Points on a hilly landscape, in no order, each with its height.
From any point a ball rolls to the lowest of the 2 points nearest to it. It stops when none of these is lower. Distance is the straight distance between rows; heights are no part of it.
j_134: [130 171 105 114  91  95 130 123 178  88 118 135 140  91 108 102 112 107
  12 146 114 105 150 150 119  93 142 127 163 105 176 172 153 161 122 127
 133 111  75 130  79 170 140 185 179 165 117  98 116 101 104  82  98 146
 135 100]  height 516
j_229: [115 100 188 120 128 146  99 134 135 166 145 117 135 114 122 147 126 128
 118 108 136  90  99 118 113 146 171 115  98 182 112 105  86 162 104 114
 130 113 149 191 158 100  90 158 108 143 116 166 112 113 101 126 154 124
 110 129]  height 512
j_859: [127 109 111 141 173 204 148 140 106  99 135 103 130 142 142 142  99 160
 170 111  85 123 158 115 113 164  82 115 127  90 134  96 111 122 128 125
  91 178 164 121 107 137  85 138 103  60 127  92 155 179  97 199 143  96
 140 106]  height 353
j_367: [177 139 143 169 118  83 117 142 150 142  89 139  91 118 195  86 151  92
  77 161 131 154 103 147 110 155  93 129 104 126 118 179 119 103 113 186
 177  74 138 163  89 134 156 126 151 134 123  90 142 150 137 115 134 113
 132 143]  height 544
j_740: [119 148 108 106  71 138 138 184 153 127 140 116 129 119  92 124 109 122
  88 110 125 111 180 130 105  91 160 142 152 163 171 169  94  98 151 111
 155 119 112 146 161 121  84 145 161 190 106 160  97 150  79 105 112 128
  88 187]  height 439
j_815: [173 214 162 127 106 139 122 142 139 137 110 120 159 105  94 124 144 117
  89 124 166 161 121 113 173 134 115 117 151 138 178 129 114 159 172 136
 134 145  55  84 122 151 117 104 155 106 164 137 147 120 129 132 111 145
 108 120]  height 618
j_908: [117  79 197 116 152 131 113 121 146 174 118 118 151 109 112 157 113 164
 115  71 133  77 153 106 136 115 179 146  65 172 104 112  78 119  82 115
 146 124  88 176 162  91 116 183 122 165  88 131 101 107 101 129 159 105
 145  87]  height 498
j_869: [153  96 195 174 152 135  91 118 175 115 148  70 102 121 161 113 155 137
  73 109 143 114 105 145 109 186 112 108  82 148 162 124 119 130 159 161
 126  76 117 169  81 123 128 105  99 110 151 116 152 184  80 120 205  93
 143 121]  height 340
j_653: [142 115 129 137 111 104 180 155 120 102 128 163 133 165 119 130 165  93
 176 118 141 165 127  73 136 138  92 152 107  85 120 145 103  86  96 127
 127 185 117 100  87  90 146 144 122  93 145  91 152 117 165 140 133  96
 190 147]  height 352
j_321: [117 127 104 123 121 101 146 181 126 156 125 136 140 151 115 123 131 112
 140 102 152 153 130 132 134 122 105 158 134 168 141 175 120  87  89 139
 190  94 151 196 141 109 163 166 137 157  95 112  72 157 149 103 143  93
 187 137]  height 576
j_535: [170 196 119 150 111 103  90 144 150 104  69 140  72 111 186 108 124  89
  85  98 153 140 102 169 115  86 133 172 137 136 139 141 127 129 162 147
 191 104  90  52  92 139 167 146 185 126  89 129 178  69 167 110 116 140
 119 141]  height 509
j_83: [107  95  94  91 158 160  87 102 147 131 115 105 130 143 109 113  97 121
 174 143  98  84 154 134 109 122 132  97 104 171 130 101 109  80  85 105
 163 148 108 107 174 135 104 165 116 207 121 156  90 150 146 126 103 131
 141  93]  height 243
j_695: [167 139 169 137 157  91 160 106 127 145 149  76 138 120 152 127 149 160
  68 138 174 141 104 144 147 123 140 135 139 166 166 136 195 169 107 151
 134  95 124 128  68 126 130 138 125 100 107  85 141 128  96 108 126 132
 126  92]  height 263
j_230: [119 114 177 135 122 165  64 113 153 120 146 122  93 117 140 146 106 167
  84  78 137  58 117 146 120 115 153 113 132 187 136 100 104 209 153 133
 117 119 124 180 116  75 123 144 117 128 139 179 144 105 104 127 189 120
 112 111]  height 526
j_62: [107  36 101 108 162 110 198  92  87 117 180 145 133 196 154 135 154 139
 159 194 121 147 136 111 111 122 156 107  77  64  79  71 150  96 104 115
  81 159 174  99  99 141 119 115 112 134 118 102 116 143 149 129 109 127
 136 132]  height 431
j_821: [158 133 114 119 130 140 156 151 131  73 107 169 155 161 130 130 134  77
 148  65 148 126 128 112 128  88 113 141 135  85 125 107 106  93 140  90
 162 204  91  95  49 122 164 133 164 113 151 121 167 112 184 152 126 135
 156 120]  height 396
j_181: [ 68  73  57 116 173 175 132 133 112 115 143 124 122 145 153 160 121 141
 122 200 152  71 145 127 142 116 164 106 115 118  80  69 142 130 146 164
  83 137 154  64 110 201 116  89 164 130  66 145 145 130 115 126  95 144
 126 142]  height 368
j_655: [162 119 182 123 146 112 148 135 129 121 181  82  83 118 149  93 164 168
  69 115 175 149  94 137 113 169 121 124  78 166 182 151 133 139 138 114
 129  86  88 152  82 105 143 175  97 116 130  96 143 147  65  86 173 108
 135 109]  height 310
j_22: [148 112 130 133 104  69 167 161  94  96 168 127  88 183 159 151 151 182
 147 167 129 107 100 115 109 120 132 126 120 110 129 175 146 162 145 117
 154 122 172 116  82  64 152 171 101  72 118 124 117 100  91 147 168  94
 153 133]  height 163
j_304: [105 153 169 139 141 166  94 109 120 137 115 138  92 134 137 127 137 120
  71 218 116 113 107 107 142 187  77  85  82 105 118  72  80 155 102 151
 154 134 128  85 138 147  95 141 169 150 157 129  94 139  93 163 137 155
 109 123]  height 448
j_178: [127 116 191 157 113 168  97 112 159 132 126 179 107 122 118 106 177  88
  75 125 188 108 114 133 128 164  96 119  95 151 168 120  98 138 153 160
 141 110 104 150  90 112 103 146 129 119 160 112 175 143  82 130 157 115
 128 151]  height 366
j_24: [ 73  94 160 125 152 188 133  80 107 109 122 132 153 153 152 170  53 176
 142  85  96  64 154 148 132 124 129 131  80 164 135  89 116 137  97 141
 128 146 151 159 128  89 139 158  85 104 120 115 119 158 115 164 153  73
 180  61]  height 295
j_80: [125 189 121 139  91  81 142 168 134 168 107 138 135 107 126 122 137 116
 187  90 171 164  94 182 105  94 121 151 127 148 147 165 158 105 147 125
 124  74 129 110 181  95 148 126  95 119 116 151 116  98  92  89  96 146
 103 144]  height 591
j_274: [146 128 160 123 147  89 149 134 101 153 146  99 111 160 166 149 137 169
 129 197 138  85  98  90 148 165  96  97 111 116 114 132 121 193 152 134
 140 106 182  97  83 102 153 111 147  65 149 122 121  95 100 137 131 104
 130 127]  height 226
j_711: [ 77 110 148 166 131 179 130  93 133 105 101 193 150 156 151 129 122 131
 140 109 111  85 133 141 155 147 101 119 115 146 121  93 106 145 108 155
 134 147 157 176 102 111 120 150 114 114 156 139 115 151 124 173 174  68
 153 111]  height 264
j_759: [117 176 200 119  83  91 158 121 112 139 160 110 100  89  75  93 111 141
 116  50 134 179 133 160 138 152 144 159 153 159 154 196 158 102  96 100
  70  91 100 203 205 148 161 112  85 172 174 148 127 116 148  81 177 117
 106 128]  height 464
j_923: [135 126  89 108 167 125 161 160 117  91 172  94 136 127  96 160 124 138
  94  87 106 151 177 117 116 114 153 142 199  94 128 137 102  99 141  94
 132 182 130 185 118 153 149 116 141 140 123 119  64 152 154 130 126 146
 129 111]  height 465
j_292: [ 89 152  83 102 111  82 161 124 151  97 144 158 151 118 133 141 109 118
 102 149  97 106 120 155 100  80 155 143 170 122 143 137 164 175 138 138
 172 122 131 124  96 140 130 145 170 162 114 134  88 115 124  85  92 125
 129 124]  height 537
j_454: [121 100 149 131 141 183 111 114 122  85 141 123 111 176 172 139 118 168
  74 196 100  88 124 131 100 137 124 120  69 111 157  89  87 145 120 116
 164 155 156 110 113 126 101 185 155 132 142 130  81 161  83 149 167 122
 128  99]  height 466
j_68: [122  83 143  96 170 166 139 139 129 156 129  96 146 123 119 160  97 154
 133  90  99  78 189  56 157  89 180 139 140 100  90 151  79 142 126  95
 136 124 123 169 175  93 146 172 109 141  79 110 101  80  91 151 153 121
 135  87]  height 481
j_881: [178 137 135 133 104 109  60 150 138 167  91 124  83 177 122 113 109  99
 191  56 177 153  88 165 135 114  94 127 114 169 121 138  96  80 140  68
 159 121 113 118 129 110 172 150 142 157 118 160 189 133 172 126  88 149
 104 147]  height 479
j_605: [107 134 107 167 159 165 166 134  88 129 125 110 151 162 152 154 113 153
 198 156  78 141 131 100 115 202  16 108  93  93 152  86 136 121 130 129
 113 135 165  74 108 125 114 134 109  55 173  81 147 153  73 218 149  62
 158 124]  height 377
j_317: [ 96 130  95 142 132 159 148 130 115 102  96 171 127 173 175 155 126 114
 166 155  96 108 153 102 139 130 112 148  91  85 126  66 119 145 104 157
 133 182 137  36 112 122  98 144 150  96  92 105 131 140 114 149 114 132
 153 125]  height 242
j_538: [ 59 101 151 124  92 104 154 125 138 163 164 166 156 119  81 100 159 101
 157 154 143 132 125 132 114 138 103 137 107 183 151 168 141  87 113 132
 115 122 128 189 169 116 116 122 102 168 207 123 103 158 138  66 114  76
 166 120]  height 607
j_301: [138 148 115 128 138 124 126 106 152  87  89 126 134  77 120 121  93 122
  64 106  98 146 167 146 145 104 135 136 155 108 142 171 124 110  65 149
 142 148  75 165 127 173 147 156 139 172 108  75  89 127 140 110  91 164
 137  78]  height 495
j_860: [138  20 180 184 125 119 148  97 118  98 138 125 147 138 140 118 194 118
 115 179 126 126 141 121 121 127 160 131 134 134 115 144 156 109  88 145
 107 111  89 165  92 156 129  98 114 159 133 113 164 169 146  92 155  76
 133 176]  height 532
j_533: [150 167 121 127  92 104 160 185 113 111 126 157 143 138  91 166 174 113
 161 135 114 165 134  58 142 135 112 144 116  48  89 135  93 120 121 118
 115 215 107  74  96 115 108 128 135  67 144  97 128  98 147 154 116 160
 151 163]  height 313
j_556: [108 143 111 117 181 135 167 156 103 169 111 104 143 114 125 167  93 140
 174  74 148 112 121 134  99 111 105 126 170 138  99 110 113 135 142 106
 148 107 160 176 104  97 161 100 120  64 153 109 122 152 116 142 110 115
 150 114]  height 80
j_58: [150 152 157 133 150 138  63 148 132 134  97  94  88 104 130 128  99 118
  65 161 135 107 109  89 133 156  97  98 123 147 120 100  53 144 115 153
 168 141  91 141 112 181 119 126 195 141 159 130 103 140 166 132 132 151
 129 102]  height 425
j_575: [132  60 151 189 135 114 118 127 120 110 163 164 109 165 140  99 164 123
 124 156 128  86 141 125 102 133 155 127  96 189 121 136 147 106  70 145
 145 121 141 159 105 103 130 132 129 182 142 152 122 155 146 100 165  72
 141 138]  height 507
j_703: [158 178  96 117  79 146 103 175 154 103 102 100  90 134 103  90  96 119
  98  91 118 142 159 160 122 111 168 153 158 116 176 204  98  79 140 143
 114 107 116 140 172 123 139 122 146 173 100 130 147 123 107 121 115 137
  88 183]  height 459
j_142: [168 140 111 126 160 116  85 115 139 131  69  90  85 109 170 117  94 122
  67 140 127 129 100 141 134 118 149 121 146 108 109 133 105 151 142 143
 146  89 105 111  92 150 187 107 171 106  71 110 157  86 147 125 112 159
 108 124]  height 533
j_724: [165 128 164 137 208 119 190 101 120 111 150  67 150 129 152 126 129 160
 100  79 156 154 134 126 133 145 115 142 132 141 167 135 178 113  63 153
 143 113 100 134  85 145 170 140  92 104 123 100 128 149 130 102 106 115
 159  76]  height 276
j_434: [125  87 128 149 166 108 111  57 117 107 157 144 124 129 136 128 186  61
 112 183  94 167 141 155 115 158  95 117 106  96 126  85 162 117 172 113
 136 124 116  97  75 189 135  81 128 181 166  94 149 140 180 119  93 154
 154 127]  height 492
j_568: [ 96 122  57 141  80 106  84 136 154 133 163 150 100 152 113 125 150 131
 160 195  93 118  98 137 121 107 126  98 128 116  90 120 141 153 162 126
  98 166 153  81 162 180  92  95 164 167 105 207  81 125 150 123  76 162
  81 178]  height 578
j_627: [130 119 158 143 142 140 124 157 141 119 140 145  90 182 149 106 148 126
 154  71 177 113  98 138 130 169  82 135  93 144 169 109 101 135 153 133
 158 108 145 157  75  89 186 170 124  66 141 112 138 157 134 156 190  49
 199 147]  height 162
j_629: [128  79 178 162 121 124 121 125 117 128 100 167 147 147 178 118 161 131
 135 100 153  83 111 110 138 162  86 140  83 162 138 109 132 130  73 162
 151  81 145 169  78  89 149 154 132  78 108 101 152 132 132 167 199  41
 191 145]  height 218
j_32: [ 77  77 115 122 186 193 143  94  93 121 132  99 160 131 143 156  83 168
 147 104  63  64 191  88 147 143 121 123 107 132 106  81 127 133  91 161
  88 154 151 140 112 144 111 126 106  77 106 116 151 145 121 188 150  99
 169  60]  height 322
j_700: [101 101 113  89 197 156 148  86  91 147 184  96 127 115 122 144 107 182
 197 131 128 133 131 136 104 113 155 117 145 135 118  91 163 134 114 116
 101 119 174 122 155 104  96 109  64 124 132 159 143 139 142 139 150 113
 151  73]  height 364
j_354: [151 179 175 139  88 106 146 122 117 112 110 127 106 107 128 117 123 119
  84  31 160 153 128 180 122 138 168 158 144 124 157 151 151 129 107 117
  93  88  85 189 157 126 138 130 100 157 137 121 110 128 138 111 181 141
 104 143]  height 486
j_414: [113  70 148 150 150 158  97  93 163  89 185 141  87 136 156  99 134 124
  69 191 108  87 142 141  76 130 151 109  87 183 165 130 112 133 106 136
 165 115 142 116 130 126 105 141 135 194 139 146 118 167  94 100 153 106
 102 125]  height 485
j_959: [ 88 142  36 133 107 109 128 142 168 113 133 174 136 129 138 137  94 114
 157 155  89 104 141 156 120  57 143 122 186 130 109 123 133 171 170 129
 129 157 167 119 116 167 116 116 177 148  97 171  82 148 141  91  78 156
  96 153]  height 558
j_361: [137 134 143  72 160 127 170 126  72 161 144 111 140 194 109 153  84 195
 152 149 129 104 145  76 136 125 118 109  65  90 130  95 138 152 100  95
 115 168 157  74 130  76 116 174 132  50 111 119 136  73 112 185 134 132
 168  84]  height 432
j_836: [125 130  99 163  76 131 146 134 131  87  97 175 182 124 174 138 157 103
 127 192 123 102 150  97 147 103 167 146 141 131 125 103 129 156  97 163
 132 189 102  87  96 135  88 113 169 111 101 112 137 110 109 136 126 117
 141 179]  height 290
j_71: [112 146 139 116 151 116 149 109 134 124 162 123 142 105  89 121 143 136
  85 121 109 114 133  83 135 177 113 112 145 111 111  96 120 177 115 131
 129 180 106 151 114 127 149  95 142 113 204 141 129 126 185 134 147 131
 135  87]  height 646
j_413: [136 160 177 121  87  98 154 151 133 185 105 109 148  81 121 124 130 154
 134 102 151 134  77 138 125 162 106 147 141 163 140 168 174 117 131 145
 108  57 154 165 164  85 133 139  94  87 140 115  97  82  52 111 134 121
 104 146]  height 579
j_276: [147 164 125 163 120 160 123 170 122 155  83 133 125 150 148 134 135 118
 176 124 107 155  98 121 146 206  30 108  97 114 156 130  90  93 163 157
 163 127 148  81 121 104 106 137 129 103 147 112 140 176 104 185 183  71
 157 148]  height 398
j_816: [143 117 101 136 130 150  78 121 134 108  97 108 132  77 130 102 112 108
  31 167  95  80 139 118 127 135 185 108 137 182 103 151 100 132  92 129
 119 122 107 162 134 217 135  65 180 174  85 145 123 129 141 128 112 152
 105 152]  height 386
j_389: [125 100 159  95 108  96 127  94 167 133 162 108 125 101 108 145 167 123
 106 140 146 149 141 187  54 110 141 110 144 173 130 139 143 124 142  90
 111 104 101 179 145 168 138  46 121 186 175 127 110 164 149  52 124 151
 122 136]  height 642
j_593: [ 43  77  78 115 152 136 172 123  94 158 160 159 123 164 134 163 142 155
 188 200 137 135 156 110 120 113 111 109  68  84  78  53 171 123 109 128
  57 146 179  56 128 157 117  96 121 105  87 118 136 138 126 122  75 140
 122 142]  height 400
j_167: [ 98 183 105 125  86 112 139 177 117 131 125 180 109 141  97 164 145 117
 164 139 111 142 122 100 109  99 107 132 131  50  75  94  92 163 165 117
 114 217 136  71  86 111 116 118 175  70 153 118 108 147 157 166 111 197
 112 146]  height 270
j_125: [128 106  92 127  96 153 124 166 126 113 117 102 132 138 127 115 108 117
  73 140  93  68 189 105 115 118 218 135 163 184 114 155  87 119 120 121
 152 130 110 166 154 136 109 104 191 170  85 150 111 130 118 134 134 131
  91 180]  height 416
j_89: [146 145 172 110 115 129 135 138  99 123 124 129 143 150 135 179 119 132
 122  73 175 121  86 141 150 132 139 143 117 108 122  80  95 146 122 103
 155 196 114 132  92  98 138 186 137  75 116 117 110  89 117 150 140 153
 123 131]  height 157
j_56: [165 101 134 100 168 118 134 103 107 119  83 128 156 101 135 123 116 127
  99 145 126 124 157 102 155 130 150 138 102 121 131 138 156 103  34 148
 147 136  98  88 114 152 118 177 126 146  64  79 111 111 126 110  66 137
 144  88]  height 471
j_668: [160 171  86 129  75 104 109 188 157  97  99 156  82 135 136 107  91 106
 123  93 106 128 128 140 133  84 142 182 160 132 135 179 108 146 130 121
 179 120 116  87 146 119 147 167 166 156  61 147 117  88 135 125 111 139
 103 145]  height 484
j_620: [136 145 100 142 184 150 133 103 103 142 124  70 151 108 134 123  92 150
 134 155 123 135 147  91 176 161 137 113 174 165 153  81 164 153  94 183
 140 118 122  69 133 156 115  99 156  84 100 159 154 112 148 167 120 130
 133  86]  height 361
j_420: [126  67 116 142 168 110 172  70 113 107 175 134 130 141 165 135 177 110
 134 197 117 191 129 123 125 133 127 119 125  51 107 113 168 117 139 145
 103 121 139 104  86 173 137 101 110 141 122  75 136 149 156 125  88 147
 132 147]  height 463
j_466: [114  87  96 194 142 130  96 124 135  95 143 178 100 120 189 134 144 120
 142 221 110 131 117 107 179 141 151 106 139  94 100 107 148 177 175 204
  98 128 166  81 111 159 115 102 145 138  93 152 154 127 132 167 148 140
  94 167]  height 370
j_583: [127 153 149  97 113  94 167 119  85 147 135 112 146 114  69 113 124 144
 179  60 108 199 139 127 136 108 159 158 162 131 110 173 176  68 140  64
  94 128 136 181 217 122 167 113  97 172 158 131 104 112 149 115 137 145
 106 127]  height 428
j_376: [107 124 150 158  37 105 107 116 180 135 146 182 109 158 138  92 155  84
 174 104 162 123  97 172 140 111 106 146 116 146 144 175 154 159 169 115
  82 107 133 137 139  75 123 150  92 151 166 160 177 122  97 101 139 128
 105 147]  height 529
j_143: [141 155 159 104  84 118 139 134 148 162 108 116 167 125 113 114 118 174
 114 125 150 122  94 118 145 144 105  90 106 158 152 191 156 152 144 139
 103  97 148 140 149  69 113 205  94  93 134 105 124  66  61 129 167  90
 144 133]  height 569
j_247: [159 112  49 122 149 138  80 139 130 103 115 107  94 150 148 111 112 130
 119 138 110 142 129 137 128  94 142 126 188  90  87 143 105 134 160 104
 108 130 149 129 118 159 175  80 127 125  92 138 135 116 179 131  91 179
  91 160]  height 538
j_623: [127 126 134 122 108 157  89 115 170 128  68 148 147 111 129 164 123  71
 142 125 153 108 136 158 135  90 131 135 129  99 105 101  87  99 129 131
 117 153  96 125 132 164  99 136 130 116 116 116 129 129 119 112  61 191
 111 157]  height 417
j_965: [ 78 120 144 132  80 158  87  97 161 167 139 182 123 144 118 113 124 116
 181 157 131 114 108 145 138 116 107 116  63 139 148 130 124 149 164 129
 112 114 148  91 166  75 100 146  91 157 178 136 158 141  74 107 126 110
 110 136]  height 545
j_399: [131  77 133 107 135 111  71  93 140 128 103 111 133  97 122 114 105 120
  73 132 114  96 165 149 110  92 163 132 126 207  92 168 121 118  70  78
 113  72  88 182 148 179 174  72 126 199  79 142 132 122 143  90  92 140
 125 131]  height 347
j_452: [172 139 139 183  96  87 104 181 134 140  86 162  93 142 172 105 141 105
 169 111 135 155 105 153 127 143  91 163 103 142 121 173 107  64  94 173
 159  92 165 160 155 108 132 162 118 126  68 136 118 156 126 127 141 124
 139 156]  height 561
j_148: [ 95 140 117 159 139 147 149 145 102 158 110 125 159 106 123 175 110 166
 200  70 157 121 117 168 113  94 142 137 209 150 114  77 133 154 164  92
 131 118 149 182 142 109 137  65 107  78 149 169 144 160 140 137 118 134
  94 142]  height 120
j_563: [106 126 135  99  78 168 118 131 148 147 134 164 126 152 110 131 119 146
 196 144 115 108  98 106 146 124  93  98  80 145 141 190 136 130 167 120
 108 127 176  99 192  48  85 190  72 113 137 133 111 106  84 147 151  80
 111 141]  height 557
j_106: [145 165 117 138  87 174  93 210 117 143  90 137 131 138 110 122 133 105
 178  79 167 150 107 131 137 146  77 124 134 164 149 127  50  80 164 134
 162 126 138 128 167  91 117 147 113 109 139 159 160 156 145 157 153  92
 130 158]  height 419
j_188: [ 91 102  76 142 105 122 132 125 131  96 133 148 138 131 156 121 156 122
 110 242 137  87 135  92 151 116 176 130 100 117 100 118 159 178 149 172
 126 150 136  39  85 167 105 107 163 119  73 144 155  95 106 135 129 146
 119 170]  height 332
j_874: [145 125 186 141  80 161  77 107 180 117  87 168 152 106 138 132 159  69
  95 136 161 116 127 169 132 138 123 137  96 126 146 120 102  86 143 157
 134 111 100 130 156 162  62 151 118 138 157 130 143 173  88 110  99 159
 104 147]  height 391
j_677: [154 171  36 115 105 121 125 135  99  98 113 109 104 153 138 131 110 154
 125  88 103 149 128 168 120  91 201 144 197  98 100 124 148 134 157 102
 132 136 155 140 148 157 149  44 168 133 100 154 127 124 184 151 126 166
  89 171]  height 517
j_353: [120 186 117 167  89  98 143 149 149 142 120 154 136  99 127 120 128 116
 132 144 153 171 102 155 133 124 116 143 145 112 148 153 120 139 172 164
 134 120 128  83 140 117 139 104 129 113 140 145 149 111 116 127  95 124
 126 151]  height 604
j_889: [152 128  84  79 132  84 166 113 120 107 164  94 126 132  69 145 120 159
  97  56  75 161 145 154  87  81 181 152 193 126 110 138 134 120 154  64
 129 139 127 183 147 167 159  70 138 187 122 127  80 140 186 149 124 160
 108 136]  height 488
j_140: [ 94 142 120 106  91  73 172 166 124 127 145 171 161 114  76 101 151 105
 158 136 126 162 121  91 128 105 109 156 116 145 128 192 164  76 102 110
 141 114 124 156 168  97 161 143 113 155 154 122 113 106 153  87 117  78
 167 122]  height 592
j_136: [117 111 132 146 131 119 116  59 125 143 162 131 120 104 148 122 156 111
 116 171 189 143 110 167 148 119 168 118 142 112 115  96 195 167 171 144
 103  80 111  97 118 159 121  71 123 138 128 167 180 107 127 105 128 135
 101 149]  height 672
j_686: [127 132 138 137 123 108 131  73 136 149 136  89 159  94  98 109 145 115
  83 173 167 145 142 160 107 126 151 112 150 168 158 163 144 129 139 100
 120  80  86 122 154 171 117  37 125 173 171 155 168 111 128  81 115 141
 128 147]  height 657
j_500: [121 124 125  88 116 116 101 101 153 135  56 167 144  92 128 133 119  81
 106 157 109 113 146 134 134  98 136 132  82  87  97 148 130 125  97 144
 133 114 108  69 148 148 117 164 121 147 101  90 133  86 128 100  40 162
 126 114]  height 445
j_949: [145 145 161 139  98  99 130 176 115 122 140 162 108 185 145 152 139 152
 128 109 170 116  79 152 116 107 114 137  85 145 166 135 111 136 142 110
 186 152 162 144  96  55 123 177 157  82 115 138 113 109 115 140 165 106
 154 148]  height 81
j_295: [170 149  87 127 136 143 138 153 106 169  96  73 140  86 112 131 113 170
 178 105 110 169 131  98 149 145 110 133 181  80 112 141 153 110 158 156
  61  82 195 152 183 123 118 100 108  51 111 123 140 136 113 163 133 147
  92 130]  height 255
j_102: [109 145  93 150 146 158 158 146  83 155 141 118 138  96 126 157 125 161
 183 112 143 150 118 137 117 102 142 132 220 111  93  80 165 142 141 148
  57 111 166 158 157 143  91  52 101  78 114 140 115 156 138 159 129 133
  95 147]  height 197
j_718: [142 158 106 113 140 128 127 148 129 139 112  83 134  99 116 124  94 154
  63 193  85 105 144  75 167 157 111 116 153 149 154 136 124 164  89 161
 172 140  91  93 108 153 102 135 195 127 127 138 102 128 147 138 110 138
 145  99]  height 397
j_139: [144 131  83 102 134 112 202 175 105  51 166 152 160 143 107 116 143 122
 139  63 105 155 151 147  92 105 142 161 174  95 141 117 157 100 147  91
 160 211 122 136  87 125 151 135 154 140 150 111 117 135 160 129 150 146
 141 118]  height 437
j_823: [159 114 149 149  98 137 124 113 149 120 105 123 121 143 159 123 161 113
 135  73 158 140 119 168 127 121 155 160 149 115 130 145 131 118 137 122
  91  98 134 176 133  86 145 144  74 125 125 110 157 113 108 115 168 147
  96 150]  height 506
j_636: [151 163 143 111 128 132 137 127 124 105 157 101 162 126  80 113 174 120
  52  90 169 147 133 112 159 129 151 132 159 138 150 107 141 161 136 115
 129 175  58 127  98 148 147  89 164 137 180 139 140 117 164 107 136 123
 125 143]  height 631
j_897: [124 136 134 136 128 117 153  56 129 117 165 168 139  86 129 124 135 118
 129 155 140 156 104 138 158 117 160 135 155  76 119 110 204 153 140 169
  55 129 149 106 167 142 106 105  95 118 132 138 135  89 125 132 127 156
 111  95]  height 675
j_574: [136 162 123 130 150 113 142 163 131 181 117  75 157 134 129 170 122 175
 128 133 125  94 108 104 145 154 108 101 156 169 125 128 107 169 157 154
 137  97 158 145 121  98 119 106 149  57 150 131 122 120  99 156 142  86
 132 160]  height 166
j_257: [159 135 123 119 163 158 131 145 102 182  87  65 166  91  95 124  98 168
 180  93  83 163 131  67 164 185  71 109 144 110 121 104 144  85 100 147
  88  99 155 127 164 132  95 124 114  52 123 106 146 135 114 169 127 110
 135  78]  height 296
j_560: [125 135  84 145 109 124  75 141 166 159 170 146  98 141 115 126 163  99
 171 182 108 154 105 147 111 130 103  80 153 100  93 127 114 149 229 115
 125 136 139 101 123 171 117 102 131 159 182 166 129 152 138 110  85 167
  73 186]  height 598
j_717: [ 94  87 141  70 171 134 162 104  47 134 172 134 152 161 108 135 109 165
 210 125 113 128 135  91 135 123 142 141  84 117 128  99 161 111  91  68
  72 170 198 103 152  69 109 149  84  99 129 151 115  79 147 182 145 100
 141  99]  height 401
j_10: [180 128 144 111 179 115 186  88 111  87 150  63 143 114 125  84 116 163
 111  69 114 172 154 116 142 117 158 144 154 139 151 175 196 108  81 118
  90 127  86 115 149 132 151 158  59 137 116 110 131  90 130  78 145 162
 143  54]  height 337
j_766: [108 112 159 104 184 117 161  99 111 148 165  86 127  90 105 120  91 174
 134  33 122 170 161 126 119 108 173 163 141 134 104 137 163 111 111  63
 100 126 119 177 172  97 171 136  54 140 121 117 105  78 120 109 141 146
 128  66]  height 387
j_55: [111  95 101  79 115 114  69 103 160 132 104 109 129 139  82 104  91 115
 138 112 121  96 154 119 132  82 168 143 112 171 113 165 113  91  95  68
 143  92 111 145 180 138 143 134 122 208  93 140 126 115 162  67  90 139
 130 121]  height 300
j_886: [141 118 146 162 135  99 112  73 122 140 112 157 118  97 188  86 159  59
  96 201 128 168 137 158 118 164  93 115 105 136 140 162 169 130 125 150
 168  72 100 143  64 168 166 103 121 167 157  88 141 149 150 100 122 137
 154 122]  height 523
j_833: [191 161 122 136 123 152  70 152 118 138  89 120 101 111 103 131 112  99
 185  75 136 172  89 144 133 137  95 125 152 114 109 117  79  84 162 110
 138 170 102 115 164 132 121 111  95 118 132 168 171 146 167 150 121 166
 107 140]  height 446
j_220: [140 132 142 122 147 150 101  89 144 132 150 134 124  82  93 119 144 109
 100 133 120 155 135 123 143 155 126 114 156  69 100 130 113 136 145 131
  97 131 119 155 160 153 105 103 107 136 172 134 126 139 165 127 128 178
 109 110]  height 661
j_57: [ 84 126 196 110 110 100 125  86 177 133 189 177 100 120 102  93 184 105
 127 135 149 151 133 166  97 154 102 115 118 146 157 141 152 132 160 114
 120 100 104 167 146 139 141 113 109 199 217 131 139 172 147  52 142 126
 126  94]  height 624
j_842: [132 165  70 130  81 119  51 137 132 122 142 126 105 114  94 106 112  79
 125 163 100 170 112 162  97 146  88 101 162 126 152 157  95  99 201 114
 153 148 111 120 147 171 143 102 158 194 156 158 146 133 169 107  69 161
 122 148]  height 617
j_329: [ 90 139  67 113 143 180 103 126 127 138 102 133 124 157 124 123  93  90
 176 168 114 107 146 125 126 133 107 102 109 121 157  85 105  96 103 141
 134 157 119  74 154 128  94 123 130 136 166 129 139 174 116 146  89 115
 136 127]  height 185
j_969: [120 176 144 130 106 111 132 172 117 126 118 182 133 119 111 161 122 119
 125  89 132 120 101 133 113 106 123 127 131  70 103  82 100 156 152 102
 158 197 133 143 108 124 122 187 166 112 143 132  60 138 140 149 113 173
  96 112]  height 216
j_728: [137 148 128 104 203 144 135 119  87 162 120  58 140 105 131 134  98 162
 157 130 114 149 106  92 130 179 116 101 118 139 136  80 138 103  90 155
 115  94 136  81 156 118  82 131 110 110 109 130 116 153 127 163 144 100
 136  82]  height 327
j_883: [125 127 126  57 192 123 135 150 131 147 116 106 133 139  92 159 108 131
 153 129 123 111 152  57 149 134 139 133 100  73  78 129 114 131 109  84
 140 148 123  98 148  97 139 168 137 102  91 107 116  58 137 142 112 154
 144 109]  height 460

For each start below, name the point where the ball stops.
j_136 | j_329
j_367 | j_329
j_142 | j_329
j_247 | j_949
j_881 | j_949
j_414 | j_556
j_908 | j_556
j_860 | j_329
j_80 | j_695
j_560 | j_695
j_354 | j_695
j_833 | j_949
j_500 | j_695

For each start below, name every point that the ball comes to, in order.
j_575 | j_414, j_454, j_304, j_58, j_718, j_620, j_728, j_257, j_295, j_102, j_148, j_556
j_229 | j_908, j_68, j_883, j_361, j_717, j_700, j_728, j_257, j_295, j_102, j_148, j_556
j_220 | j_71, j_636, j_815, j_353, j_80, j_413, j_143, j_563, j_965, j_376, j_823, j_354, j_759, j_583, j_766, j_10, j_724, j_695
